Points on a hilly landscape, in no order, each with its height.
A ball rolls from a point to the lowest of its 3 nearest points, and stops where none of them is lower. Distance is the straight distance between rows; heights are no part of it.
Gor: [117 170 139 145  83 141 166 153 139 111 117 118 117 149 118 176 145 115
 124 103 137 125 151 127 137 143 148 141 148 171 148 124 147 140 162  87
 113 114 145 137 117 119 121 152 127  84  84 171 121 153 124 126 117]  height 176
Nena: [131 161 119  90 127 169 132  98 147 110 119 123 120 145  96 117 128 117
 107  71 119 149 144 151 145 151 129 106 158 147 129 114 122 127 170  97
 162 119 150 120 147  99 128 160 120 109 126 125 152 139 152 146 115]  height 328
keru: [122 189 127 138  99 142 155 143 147 111 112 118 121 168 107 156 133 122
 112  96 131 132 147 141 138 154 147 133 144 167 152 119 142 126 156  86
 124 104 138 138 135 106 110 155 136  91  93 169 123 143 151 134  97]  height 92
tapi: [125 169 114 102 124 178 143 105 153  96 111 131 110 157  84 126 130 108
 102  56 138 150 158 169 155 172 134  99 158 172 132 121 132 125 195  74
 156 115 151 110 144 102  99 179 128  94 116 131 150 157 147 160 110]  height 123
mepo: [137  66 148 166 144  86 100 140 108 169 145 120 139 104 172 139 124 155
 162 212 136 109 104  99  89  93 130 159  91  95 110 147 119 136  68 167
  99 133 106 127 119 142 156  72 137 156 151 119 112 106 106 112 132]  height 66
Tula: [118 125  82  78 191 153  84  49 150 101 123 143 137 153  73  61 106 108
 126  64 131 162 146 147 191 165  83  99 151 106 101  87 144 121 138 114
 237 171 137 106 163 112 103 119  99 160 147  54 181 107 137 153 144]  height 292
zad: [145  82 148 181 128  85 122 178 102 156 147 121 123  91 172 157 151 158
 154 209 122 105  84  94  90  69 143 152 105 111 134 161 134 119  89 167
  53 112 103 135 112 146 137  86 141 126 137 152 108 129 116 100 122]  height 685
nusim: [133 140 136 144  80 141 163 159 128 113 121 135 124 145 129 169 168 123
 127 126 135 123 128 125 112 126 142 144 135 159 144 141 144 136 166 106
  76 119 148 142  89 129 128 146 140  87  90 175 105 162 118 117 118]  height 462
femi: [115 175 128 129 104 144 158 142 131 119 130 117 124 153 113 144 126 116
 122 118 132 131 146 136 146 138 129 134 134 156 134 117 142 133 138 107
 122 116 143 140 128 114 119 153 125 106  97 157 138 132 155 129 112]  height 214
sodu: [128 162 127 148  87 145 158 151 123 109 124 110 124 149 114 178 155 119
 120 115 135 129 137 129 133 131 135 132 142 161 137 132 149 133 157  95
  96 122 147 133 110 124 128 145 135  98  93 175 118 162 130 123 121]  height 270
Gasef: [141  46 127 162 143  89 108 149  99 172 149 125 145 109 173 118 126 160
 168 224 132 106  95  89  92  99 129 156  87  77 102 149 118 126  57 180
 103 144  89 121 107 149 155  68 132 166 165 108 120  88 102 105 141]  height 70
ras: [120 140 104  80 174 153 107  71 143 111 110 118 141 148  86  72  97 118
 123  68 122 162 143 149 157 158  97 100 155 114 121 102 124 123 156 109
 202 163 131 121 167 111 114 128 100 164 150  74 161 113 132 147 134]  height 72
zisob: [130 139 135 135  87 127 156 147 120 126 121 118 129 135 133 157 144 122
 126 131 134 116 124 127 125 129 138 147 129 152 141 131 134 140 145 116
  98 121 138 136 106 131 130 123 145 109 101 166 105 139 126 123 130]  height 359
Vufu: [115 172 133 116 118 137 148 130 137 123 127 126 123 150 122 136 121 124
 116 116 121 132 152 137 140 140 124 131 128 148 132 114 135 124 136 114
 135 117 140 124 134 109 128 155 130 113 121 146 135 131 142 132 125]  height 305
sopo: [137  92 151 183 101  97 140 203 105 158 147 129 124  87 175 175 167 155
 147 210 118  96  87 104  86  78 144 145  85 123 132 160 124 121  79 167
  40  94 107 152  96 153 139 102 143 125 123 164  91 136 127  93 125]  height 394
Gamo: [123 106 127 125 159 115  92 106 131 134 111 150 139 116 124  98 107 130
 135 128 110 122 113 128 131 128 106 104 138 102 104 115  99 130  95 150
 164 154 117 125 125 127 137 114 122 160 158  91 137 108 124 123 140]  height 183
sozo: [133  77 116 130 149 101  88 125 130 149 133 139 137 115 152 106 116 144
 153 170 128 120 125 108 122 114 123 133 119  88 122 145 113 133  81 157
 148 138  95 123 112 155 150 106 131 153 162  97 130  97 143 117 147]  height 527
Malu: [122 169 115  97 151 157 138  77 149 103 116 130 113 141  72 106 111  95
 104  41 133 152 158 150 160 156 124 104 162 164 126 115 134 125 187  84
 187 133 149 114 166  90 105 159 106 113 132 111 159 135 136 154 123]  height 789
num: [128 121  84  78 202 151  81  47 147  98 129 151 139 145  68  42  92 108
 129  61 130 163 146 157 198 159  86  96 156 106  93  90 144 114 138 128
 252 184 127 100 169 116 105 119 120 178 156  56 195 105 152 151 145]  height 473
tupem: [138  91 133 132 142 104 107 132 110 140 130 124 135 123 148 122 129 141
 146 157 129 117 128 116 115 113 125 147 117 104 132 143 119 139  92 154
 126 123 104 131 117 149 132 115 128 140 155 109 117 104 134 124 143]  height 414
Nane: [127 170 128 115 118 161 156 134 146 122 130 121 111 160 120 138 132 121
 109  88 125 134 138 144 145 155 139 126 134 153 139 113 142 123 144  99
 140 110 150 129 145 107 114 162 132 111 114 142 143 141 149 143 109]  height 364
nagir: [123 103 141 152 115 104 131 138  96 140 143 123 130 109 161 148 128 144
 140 162 131 112 113 116 105 108 128 161 109 113 145 135 131 127 106 144
  75 126 124 140 111 147 145 121 136 124 141 143 107 119 119 118 145]  height 425
sig: [123 129 155 183  71 119 172 210 119 138 139 130 128 112 177 201 160 134
 145 190 134 110 121 117  85 102 153 141 108 155 146 148 139 141 122 128
  43  83 130 175  98 180 161 149 135  81  96 197  72 157 111 107 120]  height 156
dop: [138 151 115  93 149 160 126  89 150  99 118 116 117 141  80 107 112 106
 113  65 136 156 137 160 153 152 122 103 157 138 124 124 118 128 173 103
 177 136 149 109 160  92 114 152 119 127 125 116 159 140 132 146 125]  height 442
siraf: [132 157 115  87 148 159 125  89 144 114 117 120 113 132 101 105 119 119
 102  77 123 149 134 155 141 148 119 107 150 128 131 113 119 125 161 110
 175 135 141 118 149 100 119 156 122 127 126 119 153 135 139 147 119]  height 293
zeli: [126 161 117  91 128 158 131 110 146 122 118 125 106 157 116 112 129 121
 103  88 122 144 142 156 139 150 129 118 148 134 137 108 125 117 147 125
 166 118 150 112 143 108 122 160 134 121 128 128 145 135 150 140 118]  height 358
Tol: [116 197 123  98 120 172 153 102 153  91 103 134 109 161  67 131 120  94
  82  49 146 151 165 163 173 184 137  99 149 190 143 100 146 136 213  58
 173 102 145 115 142  98  82 199 126  77  91 128 138 173 140 165 104]  height 801
Zilek: [141  50 127 148 145 101  86 141 114 159 154 139 153 107 166 126 130 157
 165 210 130 114 103  98  95  99 131 146  93  80 105 146 124 132  69 173
 111 142 101 123 106 138 159  80 137 169 159 110 114  87 105 106 132]  height 54
Fegug: [120 170 114  91 137 158 143  79 157 114 107 127 108 139  73 119 117  96
 100  33 130 159 162 156 171 167 123 109 158 164 139 115 137 118 197  83
 186 134 152 102 157  91  99 172 121 118 117 112 156 146 135 159 121]  height 769
raliz: [117 168 130 135  98 138 161 150 142 126 121 110 115 147 117 171 141 125
 118 112 134 124 153 132 131 137 139 128 141 161 141 133 158 137 151  94
 109 123 146 137 128 117 125 150 134  99  94 166 129 140 131 136 117]  height 212
toso: [135 122 142 144 104 116 150 144 110 130 133 105 120 119 151 137 148 125
 126 138 136 107 112 121 125 109 136 148 124 136 144 141 131 133 129 127
  95 129 124 129 114 135 127 117 142 107 109 157 112 136 122 127 138]  height 277
koru: [133  79 119 137 133  96  97 138 121 144 128 127 136 115 154 128 127 142
 154 165 137 111 123 112 108 104 127 159 104 100 129 135 121 135  87 156
 108 135 110 128 110 147 146 113 129 143 149 113 121 106 133 121 145]  height 536
Bove: [136 120 160 212  58 109 173 225 106 155 138 129 116 102 188 213 177 147
 147 204 144  88 102 104  69  92 159 158  96 156 161 140 131 127 117 147
  36  90 128 178  90 177 149 137 140  88  93 211  59 146 110 100 127]  height 493
labu: [133 112 152 155 100 105 148 156 103 130 141 118 128 112 165 154 130 133
 137 158 126 104 112 117 113 104 137 153 112 126 135 151 131 124 114 136
  72 123 123 130 106 147 134 122 144 112 117 158 100 126 118 106 142]  height 268
zofo: [126 141 160 170  69 125 175 195 115 130 145 133 122 107 182 187 159 141
 128 159 140 114 128 113  91 106 158 129 117 152 128 143 140 131 119 123
  37  83 135 158 107 153 142 152 139  73 101 185  78 155 109 106 123]  height 48
timo: [126  98 125 127 165 113  92 112 130 147 117 142 150 113 130 101 112 124
 144 148 119 128 120 117 130 115 112 124 130  98 118 126 102 133 109 151
 160 140  94 130 113 131 136 113 129 157 160  95 138 108 138 120 137]  height 200
zef: [138 158 122  98 122 166 142 111 152 111 124 122 128 153  94 129 130 120
 107  82 122 142 144 164 143 160 123 116 147 152 134 118 132 122 170  98
 150 116 146 119 144 103 112 170 128 103 123 135 147 144 148 152 108]  height 258
lizaz: [123 128 161 177  71 113 166 196 108 132 145 126 128 115 171 188 161 145
 139 179 133 114 117 112  88  98 149 129 101 145 139 157 136 131 118 144
  32  88 124 161 114 159 144 140 140  97 105 187  85 152 110 107 128]  height 76
Tunep: [120 113  92  98 180 120  78  77 133 115 124 146 152 113 106  59  99 144
 127 136 128 155 137 139 156 145 108 100 134  93 111 118 122 114 105 152
 178 169 117 114 159 129 116  98 123 184 154  53 155 103 122 142 141]  height 154
Vamo: [127 145 116  82 150 158 125  76 142 107 124 122 117 143  86  99 111 110
 108  68 128 155 140 148 142 151 115 110 161 131 124 116 119 133 162 106
 183 142 146 115 168 106 115 148 107 132 137 101 155 128 130 150 124]  height 412
sulun: [135 122 146 143 102 110 148 150 100 134 129 121 117 120 159 155 146 131
 135 149 128 107 116 114 116 100 145 147 112 127 135 141 141 123 125 140
  75 121 129 141 108 147 124 119 142 106 107 159 102 135 114 108 143]  height 227
lur: [112 135 124 107 149 126 106 114 128 133 123 145 129 127 125 122 112 116
 123 119 112 122 133 134 135 134 116 115 134 118 124 123 115 137 108 134
 158 139 136 119 135 112 122 144 120 142 139 114 144 116 136 133 133]  height 336
dekef: [144  99 156 191  76  94 148 215 109 164 146 133 122  88 182 195 174 151
 152 211 133 102  99  93  86  85 146 146  87 132 148 148 122 123  87 158
  40  85 117 162  84 171 136 119 137 108 123 177  85 142 110  96 133]  height 45
rati: [122 174 102  90 147 167 136  72 163 106 107 120 114 142  73 104 105  99
  98  32 135 149 161 151 174 160 111 113 161 157 134 108 139 111 181  86
 197 133 153 103 160  89 101 150 111 125 123 104 166 138 132 168 122]  height 717
vosu: [123 108 109 125 172 112  83 101 131 131 105 144 142 112 119  89  93 134
 140 130 116 133 114 131 131 135 105 108 132  96 107 124 102 126 104 153
 165 155 117 124 138 125 131 103 123 177 158  84 147 109 124 132 137]  height 180
litu: [129  95 159 175 122  95 133 184  95 151 141 125 126  90 175 174 150 149
 144 203 116 105  86 107  95  84 144 146  97 120 137 160 127 128  97 169
  42 100 108 141 120 159 148 102 151 128 129 167  97 143 111 102 125]  height 731
Vasa: [117 136  88  82 175 156 108  55 153 114 127 134 135 161  76  66 107 107
 118  57 125 160 152 147 175 169  91 102 148 116 115  95 143 125 148 101
 222 167 131 115 169 104  99 126  96 160 142  70 171 111 137 156 132]  height 163
Bav: [121 138 108  88 169 141 104  74 137 119 121 124 137 143  96  61 101 129
 123  90 124 141 137 135 150 149 116 111 147 102 120 112 111 119 139 136
 188 168 123 115 152 129 119 111 110 164 136  66 143 113 129 136 137]  height 47
Foto: [129 110 162 162  94 111 152 173  95 131 144 133 135 112 164 181 136 145
 136 177 125 115 103 102 105  94 142 137 102 126 126 150 135 126 110 155
  41  98 123 145 112 157 143 123 140 113 113 169  89 144 100 108 125]  height 241
buzu: [119 122 133 122 142 112 104 121 122 138 129 150 132 119 122 108 119 119
 134 130 119 118 132 125 128 127 115 127 129 121 118 117 117 134 116 135
 151 129 117 123 123 128 133 135 113 152 146 118 141 118 148 129 131]  height 294
tak: [134 110 136 133 124 122 122 138 122 133 134 117 131 134 134 134 132 122
 134 148 127 105 121 127 125 108 124 144 125 134 136 139 122 152 113 133
 123 121 118 134 110 147 134 115 124 135 128 135 118 116 145 128 138]  height 234
Pon: [120 135 118 111 164 112  93 101 129 122 115 142 132 123 119 103 105 127
 129 117 112 137 129 129 139 132 118 109 130 104 114 119 113 133 106 144
 163 153 136 121 139 120 128 129 114 158 139  99 147 114 128 128 131]  height 274
gume: [144  72 140 172 133  79 107 173  99 167 146 118 122  82 184 146 135 169
 162 221 127 101  84  84  69  59 140 143  93 102 110 162 124 125  64 178
  62 138  95 139 114 157 157  76 140 153 152 138 115 100 105 105 121]  height 46
buz: [134 169 115 103 120 171 142 103 142 100 113 124 112 144  91 118 130 111
 108  82 133 151 149 166 153 164 122 107 153 169 137 105 131 131 174  92
 159 106 155 108 140  91 107 171 122  96 120 133 143 146 145 161 110]  height 199
Kotor: [122 187 113  94 134 171 140  78 169 107 109 133 118 145  60 108 100  92
  94  25 140 158 169 162 183 174 124 109 156 164 141 106 143 121 208  74
 195 118 151 102 161  97  96 171 126 109 112 113 152 138 133 168 126]  height 792
fod: [122 165 133 109 126 149 133 122 142 124 122 126 114 147 125 126 135 129
 112 102 120 135 145 151 144 144 137 132 133 141 134 111 129 121 141 107
 146 115 139 123 139 103 125 153 127 124 119 130 139 136 150 130 118]  height 360
digi: [133 180 110 105 120 172 141 113 148 100 108 122 112 159  86 141 121 107
 107  64 138 141 154 168 158 182 129 108 160 173 148 115 126 128 187  82
 153 107 152 112 149  94 102 180 129  87 112 129 146 162 139 165 103]  height 74
fabi: [130 111 166 181  87 113 156 201 109 145 143 137 132  97 175 184 162 144
 144 201 128 100 100 104  88  92 148 141  94 138 138 165 128 130 108 157
  39  79 125 152 102 159 148 134 141 100 111 184  78 156 109 102 119]  height 142
Bok: [146  56 136 171 140  68 100 170 104 171 159 122 131  89 191 134 130 167
 164 233 123  97  89  84  66  68 150 147  82  79  98 148 122 130  34 189
  85 148  88 140 109 169 161  64 142 170 158 112 125  86 106 102 148]  height 55
renop: [114 123  93  78 187 159  94  62 140 100 126 148 142 154  78  56 104 107
 118  66 131 158 140 152 176 168  84  96 143 119 107  86 136 118 143 111
 228 176 134 108 166 112 100 116 105 171 153  58 178 110 136 158 131]  height 254
tipe: [134 181 125 104 103 169 162 118 147  94 104 125 108 165  88 142 133 118
 115  61 137 142 149 168 147 186 131 114 149 190 145 106 136 134 182  75
 141 104 158 133 140  99  85 179 123  77 106 141 132 161 150 159 107]  height 80
Dobol: [141  50 136 171 143  75 104 158 102 167 159 127 140 100 195 124 123 163
 163 230 132 109  89  80  81  81 134 140  78  76  84 148 120 128  45 179
 102 154  85 116 118 156 151  62 137 172 157 102 120  78 103 103 140]  height 57
gopod: [124 154 126 104 144 144 125 115 142 130 125 138 120 132 129 107 115 119
 112 102 116 132 148 141 144 146 120 118 135 128 134 106 122 121 125 126
 159 134 140 117 144 111 133 145 122 133 133 118 143 132 150 126 120]  height 362
zikag: [121 117 125 115 144 121  97 111 131 141 127 152 139 126 125 104 110 112
 137 123 112 128 123 131 129 132 109 117 133 109 115 118 103 138 109 139
 145 132 113 119 125 118 135 128 118 146 149  99 138 114 134 121 126]  height 217
Bolu: [123 127 157 170  87 118 164 179 106 130 151 127 129 113 168 173 147 129
 130 176 124 117 123 112  93 101 148 136 113 129 126 147 137 127 125 144
  38  97 129 148 108 152 140 139 134  95 110 181  96 142 106 103 132]  height 121
Setid: [127 141 148 153  59 140 174 177 135 128 137 129 118 141 158 171 170 122
 132 133 133 108 124 113 107 125 146 141 133 152 138 146 143 137 160 102
  72 106 141 142  89 135 127 143 144  73  91 185  91 161 104 109 109]  height 449
tukuv: [131  71 111 135 162  95  90 127 133 149 136 138 156 108 137 107 115 153
 154 166 129 121 123 108 122 110 127 128 117  70 111 152 115 119  64 156
 146 155  92 131 115 147 155 104 117 161 181  95 143  90 128 118 138]  height 380
kude: [135  93 104 116 173 106  79  90 139 122 119 139 149 110 118  65  90 135
 142 133 114 148 124 134 142 144 114 101 135  96 106 120 111 118  90 155
 166 164 124 120 147 127 123  96 125 179 154  68 152 106 127 137 141]  height 175
mido: [135 112 147 151 106 113 138 146 105 127 135 109 129 125 156 143 146 131
 135 152 130 106 127 116 114 110 127 153 113 125 145 131 133 125 124 148
  95 125 127 135 107 138 130 113 138 119 124 150 101 123 132 121 141]  height 313
Betu: [125 112 140 156 112  95 133 150  90 139 146 123 139 107 155 154 131 146
 139 178 124 114 109 108 106  98 137 154 105 115 132 142 139 125 113 149
  66 126 124 131 118 141 144 116 144 121 130 156 102 118 109 114 147]  height 77
Mit: [117 140 135 113 114 128 134 133 125 139 135 129 131 136 118 143 133 114
 118 138 124 121 127 143 131 123 118 134 126 147 132 119 125 138 127 132
 133 130 135 140 123 117 134 133 124 126 121 139 123 119 152 137 133]  height 32
Faz: [144 104 139 137 120 108 117 133 104 137 135 119 123 118 159 125 136 135
 139 158 134 111 124 114 112 106 118 151 118 121 148 132 127 135 108 145
 108 125 115 139 110 146 140 108 130 137 137 132 116 111 137 122 141]  height 291
tifuf: [124 149 124  99 156 140 110  96 138 120 125 134 119 127 109  95 107 121
 110  97 123 141 156 138 145 129 124 111 138 125 127 109 118 125 134 143
 175 149 140 121 147 111 133 139 128 144 135 101 142 133 135 127 119]  height 419
gegak: [128 157 113  96 129 168 144  88 151  90 112 120 112 144  84 126 122 113
 103  69 136 155 152 167 159 164 121  99 155 156 128 116 129 126 181  81
 167 124 147 104 149  94 106 173 115 104 130 124 154 148 136 159 120]  height 261
zolel: [131  95 156 167 122  98 126 167  93 149 148 131 133  99 165 167 135 151
 146 193 126 110  95 102  96  92 136 156 104 112 134 158 126 124  98 159
  51 101 110 137 116 149 151  92 147 126 121 150  98 130 107  96 138]  height 819
bamu: [118 150 112  81 156 154 129  76 150 116 118 124 125 141  81  94 104 110
 110  51 130 158 148 146 158 151 108 107 151 130 122 105 119 124 167 107
 194 153 143 115 165 102 104 134 103 141 139  96 160 126 131 159 132]  height 297
rusal: [130 132 133 128 109 115 139 141 123 120 135 110 135 136 134 139 144 122
 134 144 130 116 121 132 125 116 120 141 122 144 136 128 126 150 130 128
 116 122 126 134 112 130 135 119 135 125 118 138 116 129 144 138 135]  height 182
pokur: [123 120 164 196  66 120 176 213 111 150 137 141 116  99 177 202 177 141
 147 198 136 102 111 109  83 102 156 149  90 151 149 141 130 133 119 139
  38  85 134 174  99 179 151 145 142  93  91 198  64 151 104 105 111]  height 327
patu: [134 147 117  93 147 151 127  97 140 120 118 125 119 139 111 104 120 124
 106  83 118 146 139 140 142 137 131 103 150 117 136 122 119 124 138 127
 166 132 141 117 154 113 125 154 116 129 133 115 144 137 137 136 123]  height 158
vulo: [135 176 113 112 109 173 155 119 151 100 107 124 106 161  93 140 125 119
 116  78 133 136 142 165 148 181 134 116 144 173 135 103 132 124 180  74
 139 100 152 133 138 105 110 177 129  86 105 149 145 155 148 157 104]  height 53
Nufiz: [128  98 139 149 132  95 118 135 103 139 139 118 125 117 163 135 126 136
 139 166 130 112 129 116 101 105 127 162 108 107 142 138 130 132 100 153
  86 124 122 139 105 140 140 117 126 124 138 136 111 103 124 125 143]  height 410
ved: [126 116  98  94 188 131  85  77 147 118 123 137 153 136 100  54  88 137
 121 116 131 147 145 135 154 141 116 111 139 100 107 122 119 102 113 137
 193 171 118 108 149 129 110 101 120 186 157  53 154 105 121 144 137]  height 104
zirol: [135 173 118 105 116 173 157 114 150  97 108 120 118 161  97 133 130 116
 105  73 132 143 149 167 147 176 129 109 142 161 137 110 133 119 182  82
 142 100 153 124 147 107 109 174 125  85 113 141 144 156 159 155 107]  height 27
feb: [133 179 119 116 103 163 160 132 147 107 114 120 124 163 104 147 135 132
 109  82 125 132 146 153 145 180 126 126 147 165 152 103 137 122 170  78
 132 100 147 137 140 102 107 162 132  93 101 151 134 148 152 146 105]  height 71
tutop: [136 149 150 155  66 134 174 189 120 129 135 133 125 127 162 170 169 125
 123 137 135 119 124 112 103 118 157 138 130 146 140 132 148 138 156 107
  59  97 128 141 101 134 123 147 146  75  95 188  91 159 107 106 112]  height 451
Ner: [128 118 142 125 124 108 122 138 119 138 130 126 132 132 135 122 131 124
 142 144 122 122 116 126 120 117 123 140 118 121 135 139 119 144 121 142
 125 122 116 129 114 148 134 117 130 151 137 128 125 117 148 129 142]  height 276
mige: [124 149 130 104 137 151 127 113 140 121 119 124 117 139 118 119 131 120
 106  96 121 132 142 141 144 148 125 113 133 130 134 114 130 121 140 124
 161 134 136 120 149 101 124 150 127 133 127 129 138 133 148 134 115]  height 280
bul: [133  94 126 128 150 112  99 129 131 138 129 138 142 123 139 109 119 136
 149 149 135 110 120 112 121 109 111 146 126 103 127 146 110 144  93 154
 142 135  95 128 110 149 143 108 129 152 149 107 133 106 145 119 138]  height 450
lut: [116 134 108  98 165 126  97  81 134 115 116 133 137 136 116  65 105 134
 119 103 124 148 145 141 146 138 123 112 134 109 125 119 115 121 120 139
 183 163 122 111 151 121 125 112 119 167 142  76 159 121 127 136 133]  height 56
mev: [136 137 155 154  70 119 182 187 116 129 136 129 122 126 173 167 162 126
 129 148 130 103 118 113 105 120 153 134 122 148 138 134 145 132 145 122
  61 109 129 142  99 152 126 137 142  80  95 188  97 148 107 107 126]  height 452
Dosag: [145 133 143 147  78 132 162 165 114 116 128 124 122 127 151 159 155 120
 122 146 131 106 121 122 115 119 144 148 126 143 144 135 145 120 136 125
  87 117 139 132 103 136 128 127 147  99 104 164  96 142 116 120 133]  height 427
kime: [131 124 149 151  90 115 164 165 107 129 144 126 129 115 168 165 143 133
 128 156 127 111 115 103 114 116 149 145 114 131 127 140 144 120 122 132
  59 116 124 140 106 149 132 132 142 102 113 175 103 142 110 104 132]  height 173
rapas: [114 126 125 116 146 113 102 108 132 137 122 151 131 127 113 104 111 123
 128 117 109 134 122 131 133 127 114 116 129 111 111 112 107 131 109 139
 152 141 127 124 131 113 131 121 123 146 148 102 142 117 134 127 125]  height 250
nev: [134  76 146 168 134  91 115 148 105 159 147 131 138 107 165 152 128 163
 155 186 131 108 104  98 100  84 134 158  97 110 125 154 115 121  87 163
  81 127 110 132 115 141 157  84 136 141 148 132 114 109 111 116 128]  height 216
gevo: [138 147 150 154  72 138 163 163 135 124 131 128 122 136 146 164 165 121
 120 134 131 119 124 123 112 123 152 133 134 153 141 136 144 137 159 106
  85 107 138 143 100 129 131 134 141  84  92 181  99 151 106 103 110]  height 447
Ren: [148  66 140 171 139  81 101 166 104 167 143 120 138 101 177 134 135 163
 153 220 131 108  85  93  78  76 142 157  92  91 105 145 121 123  53 181
  83 139  98 127 117 152 159  64 133 154 155 121 119  93 105 108 125]  height 52
vogi: [126 147 114  86 165 150 109  76 142 117 121 125 128 139 103  73 111 129
 104  82 121 156 141 143 154 140 131 110 145 114 126 122 110 129 145 133
 187 151 135 126 159 129 125 123 112 158 133  84 151 129 133 131 122]  height 25
famir: [122 100 151 160 126  87 125 150  85 150 134 123 131 103 161 163 130 148
 146 182 125 104 105 101  98  89 131 153 107 118 133 147 121 129 105 146
  56 121 112 130 114 140 149 106 138 125 125 148 106 129 109 102 136]  height 42
medi: [121 170 105  88 152 158 120  65 165 114 108 123 116 136  73  89 111  84
  94  38 132 155 164 144 180 170 103 105 148 147 127 113 142 124 176  91
 205 148 153 109 178  92  98 141 107 135 135 102 159 128 134 152 122]  height 612
feran: [126 148 134 153  65 141 171 167 134 119 129 127 116 134 133 173 163 126
 125 128 131 123 121 126 118 132 146 146 138 167 131 136 150 141 159  93
  77 103 154 140  89 117 129 140 136  91  85 183 105 166 113 116 110]  height 455
kodi: [128 146 112  92 164 147 121  82 141 113 122 120 124 139 102  89 109 124
 101  77 126 151 140 138 141 146 128 110 148 113 131 121 110 122 145 129
 180 147 144 115 155 115 124 135 117 146 137  91 149 118 138 136 131]  height 51
duder: [137  95 118 127 170 105  92 111 131 142 127 138 145 104 132  88 102 132
 149 143 107 130 113 115 123 118 119 116 137  85 111 128 105 122  91 152
 166 150 103 118 128 124 136  95 126 167 159  91 133 101 132 120 142]  height 192
movi: [125  92 115 128 167 107  92 118 143 146 124 133 153 107 132 103 102 136
 149 145 120 129 116 111 121 111 120 113 125  77 112 136 109 128  79 151
 159 142  88 129 112 143 141  96 121 166 163  97 137  98 126 121 145]  height 213
zonak: [115 152 105  77 166 160 114  61 160 118 118 128 119 146  81  83 104 103
 108  44 136 163 161 146 170 167 109  96 150 135 121  96 140 123 156 101
 209 164 146 109 179  96 106 127 106 148 133  85 166 123 132 161 136]  height 456
sos: [119 141 123 116 131 123 112 125 126 135 128 148 128 130 121 132 119 113
 116 125 127 127 133 136 135 123 113 130 130 137 123 113 127 138 126 122
 154 126 135 125 125 120 121 143 124 135 135 129 140 122 146 123 134]  height 281
rupel: [132  80 145 179 123  81 112 177  99 163 153 119 120  86 168 156 148 161
 156 215 133 105  90  89  84  65 147 147  96 115 126 154 126 119  73 175
  60 130  96 145 103 153 165  83 143 134 147 143 107 109 108 103 121]  height 193
sadur: [140  60 119 142 146  99  91 139 117 164 133 125 152 105 159 127 113 153
 159 190 132 117 121 102 104  92 121 148 103  82 109 152 114 130  73 161
 108 130 112 123 116 152 154  95 130 164 156 100 110  95 114 111 136]  height 34
bedit: [128 111 135 124 147 118 108 129 131 141 132 131 135 123 127 121 127 119
 133 145 121 116 115 123 124 122 120 133 134 121 122 126 114 142 106 147
 145 130 108 126 108 132 136 118 126 151 144 111 136 122 146 128 140]  height 356
nagor: [131 137 136 146 100 120 144 138 120 118 136 114 133 132 134 147 147 113
 135 145 133 120 116 132 120 122 132 145 120 149 139 128 142 139 134 122
 104 128 138 129 110 130 132 125 137 121 106 155 114 134 141 126 138]  height 252
mizir: [133 137 157 148  75 136 171 160 131 126 127 119 119 126 157 159 158 117
 133 136 135 114 110 129 119 130 149 139 123 149 142 147 153 129 145 115
  78 110 129 141  96 133 130 129 146  83  94 178  95 148 112 112 120]  height 441
zarod: [134 124 103 108 167 120  93  94 131 112 119 138 137 115 109  80  95 135
 121 116 126 141 145 132 139 148 116 112 133  91 116 114 113 128 108 153
 173 163 131 114 138 120 118 105 109 174 155  77 150 116 121 128 138]  height 59
zimi: [119 141 118  83 170 146 109  75 148 120 121 126 125 144  95  79 109 115
 120  84 122 154 140 144 147 149 119 109 150 108 118 117 113 130 152 121
 191 158 135 112 162 118 127 121 104 154 135  91 152 129 126 140 136]  height 26
rad: [113 125 104  89 182 144  92  70 140 121 114 132 143 141  96  63 101 116
 117  88 130 161 135 131 160 160 106 117 146  96 112 105 120 124 139 127
 201 168 124 115 159 125 108 101 115 167 142  51 155 103 133 143 147]  height 65
gomar: [118 122  91  82 179 150  97  60 140 118 125 132 146 158  81  53  98 119
 114  86 127 158 132 139 158 160 103 110 147 102 100 102 123 120 133 125
 213 171 121 110 156 128 107 106 111 179 146  51 163 102 130 146 138]  height 128
Biz: [126 154 130 132 105 131 143 146 125 126 127 114 124 143 117 152 145 116
 122 133 128 122 126 129 130 115 130 138 126 157 137 127 132 145 134 117
 113 120 141 136 122 123 130 131 128 113 108 155 123 133 134 135 128]  height 323
tudi: [124 107 154 165 101 108 155 178 102 134 152 125 130 101 160 188 152 145
 146 187 126 103 102 103 101  92 145 142  96 135 129 158 132 127 115 156
  44  88 114 145 102 159 145 126 143 111 115 179  94 153 114 102 129]  height 256
bofol: [123 102 145 163 107 100 140 164  92 141 147 128 129 106 155 168 144 147
 139 182 114 114 102 105 102  91 137 151 107 118 127 159 137 118 110 143
  61 105 120 138 107 153 145 110 139 117 129 165 100 136 104 103 140]  height 488
nefir: [132  45  98 139 151  93  85 137 115 160 142 138 160 103 147 115 119 163
 162 187 136 113 110  97 110 108 122 141  95  72  97 154 117 124  56 168
 134 143 107 126 109 146 159  98 137 168 171  96 125  97 115 110 137]  height 443
natar: [115 178 130 133 104 141 167 152 141 116 110 116 117 157 112 164 137 122
 124 103 135 128 147 132 138 151 142 136 145 161 142 123 150 127 157  90
 118 115 137 138 134 117 113 154 128  93  92 169 127 151 136 134 116]  height 125
kupug: [125 197 124 100 126 182 156  91 153  98 110 134 110 151  67 124 114  90
  85  35 148 150 175 154 177 184 136  96 165 180 147 110 145 129 216  65
 179 112 151 111 152 103  84 192 135  89  93 121 146 163 136 159 119]  height 799
kag: [122 120 103 106 168 121  90  78 137 117 117 132 140 132 111  66  98 136
 123 112 122 150 140 139 151 143 117 109 141 104 108 127 117 122 117 144
 191 167 132 112 158 127 118 101 109 181 155  62 159 114 123 133 136]  height 60

Call two points neighbours if one is among the 3 nearest of the other. Go from one point of each pair to the other, from neighbour to neighbour, staying as low as possible. Name the highest point that can't be avoided.
gume and famir -> nev
zofo and zikag -> buzu
gume and sadur -> mepo
rusal and zofo -> toso
zofo and dekef -> fabi
mige and zirol -> Nena

For each start below, name the point where the ball stops.
Tula -> vogi
num -> vogi
dop -> vogi
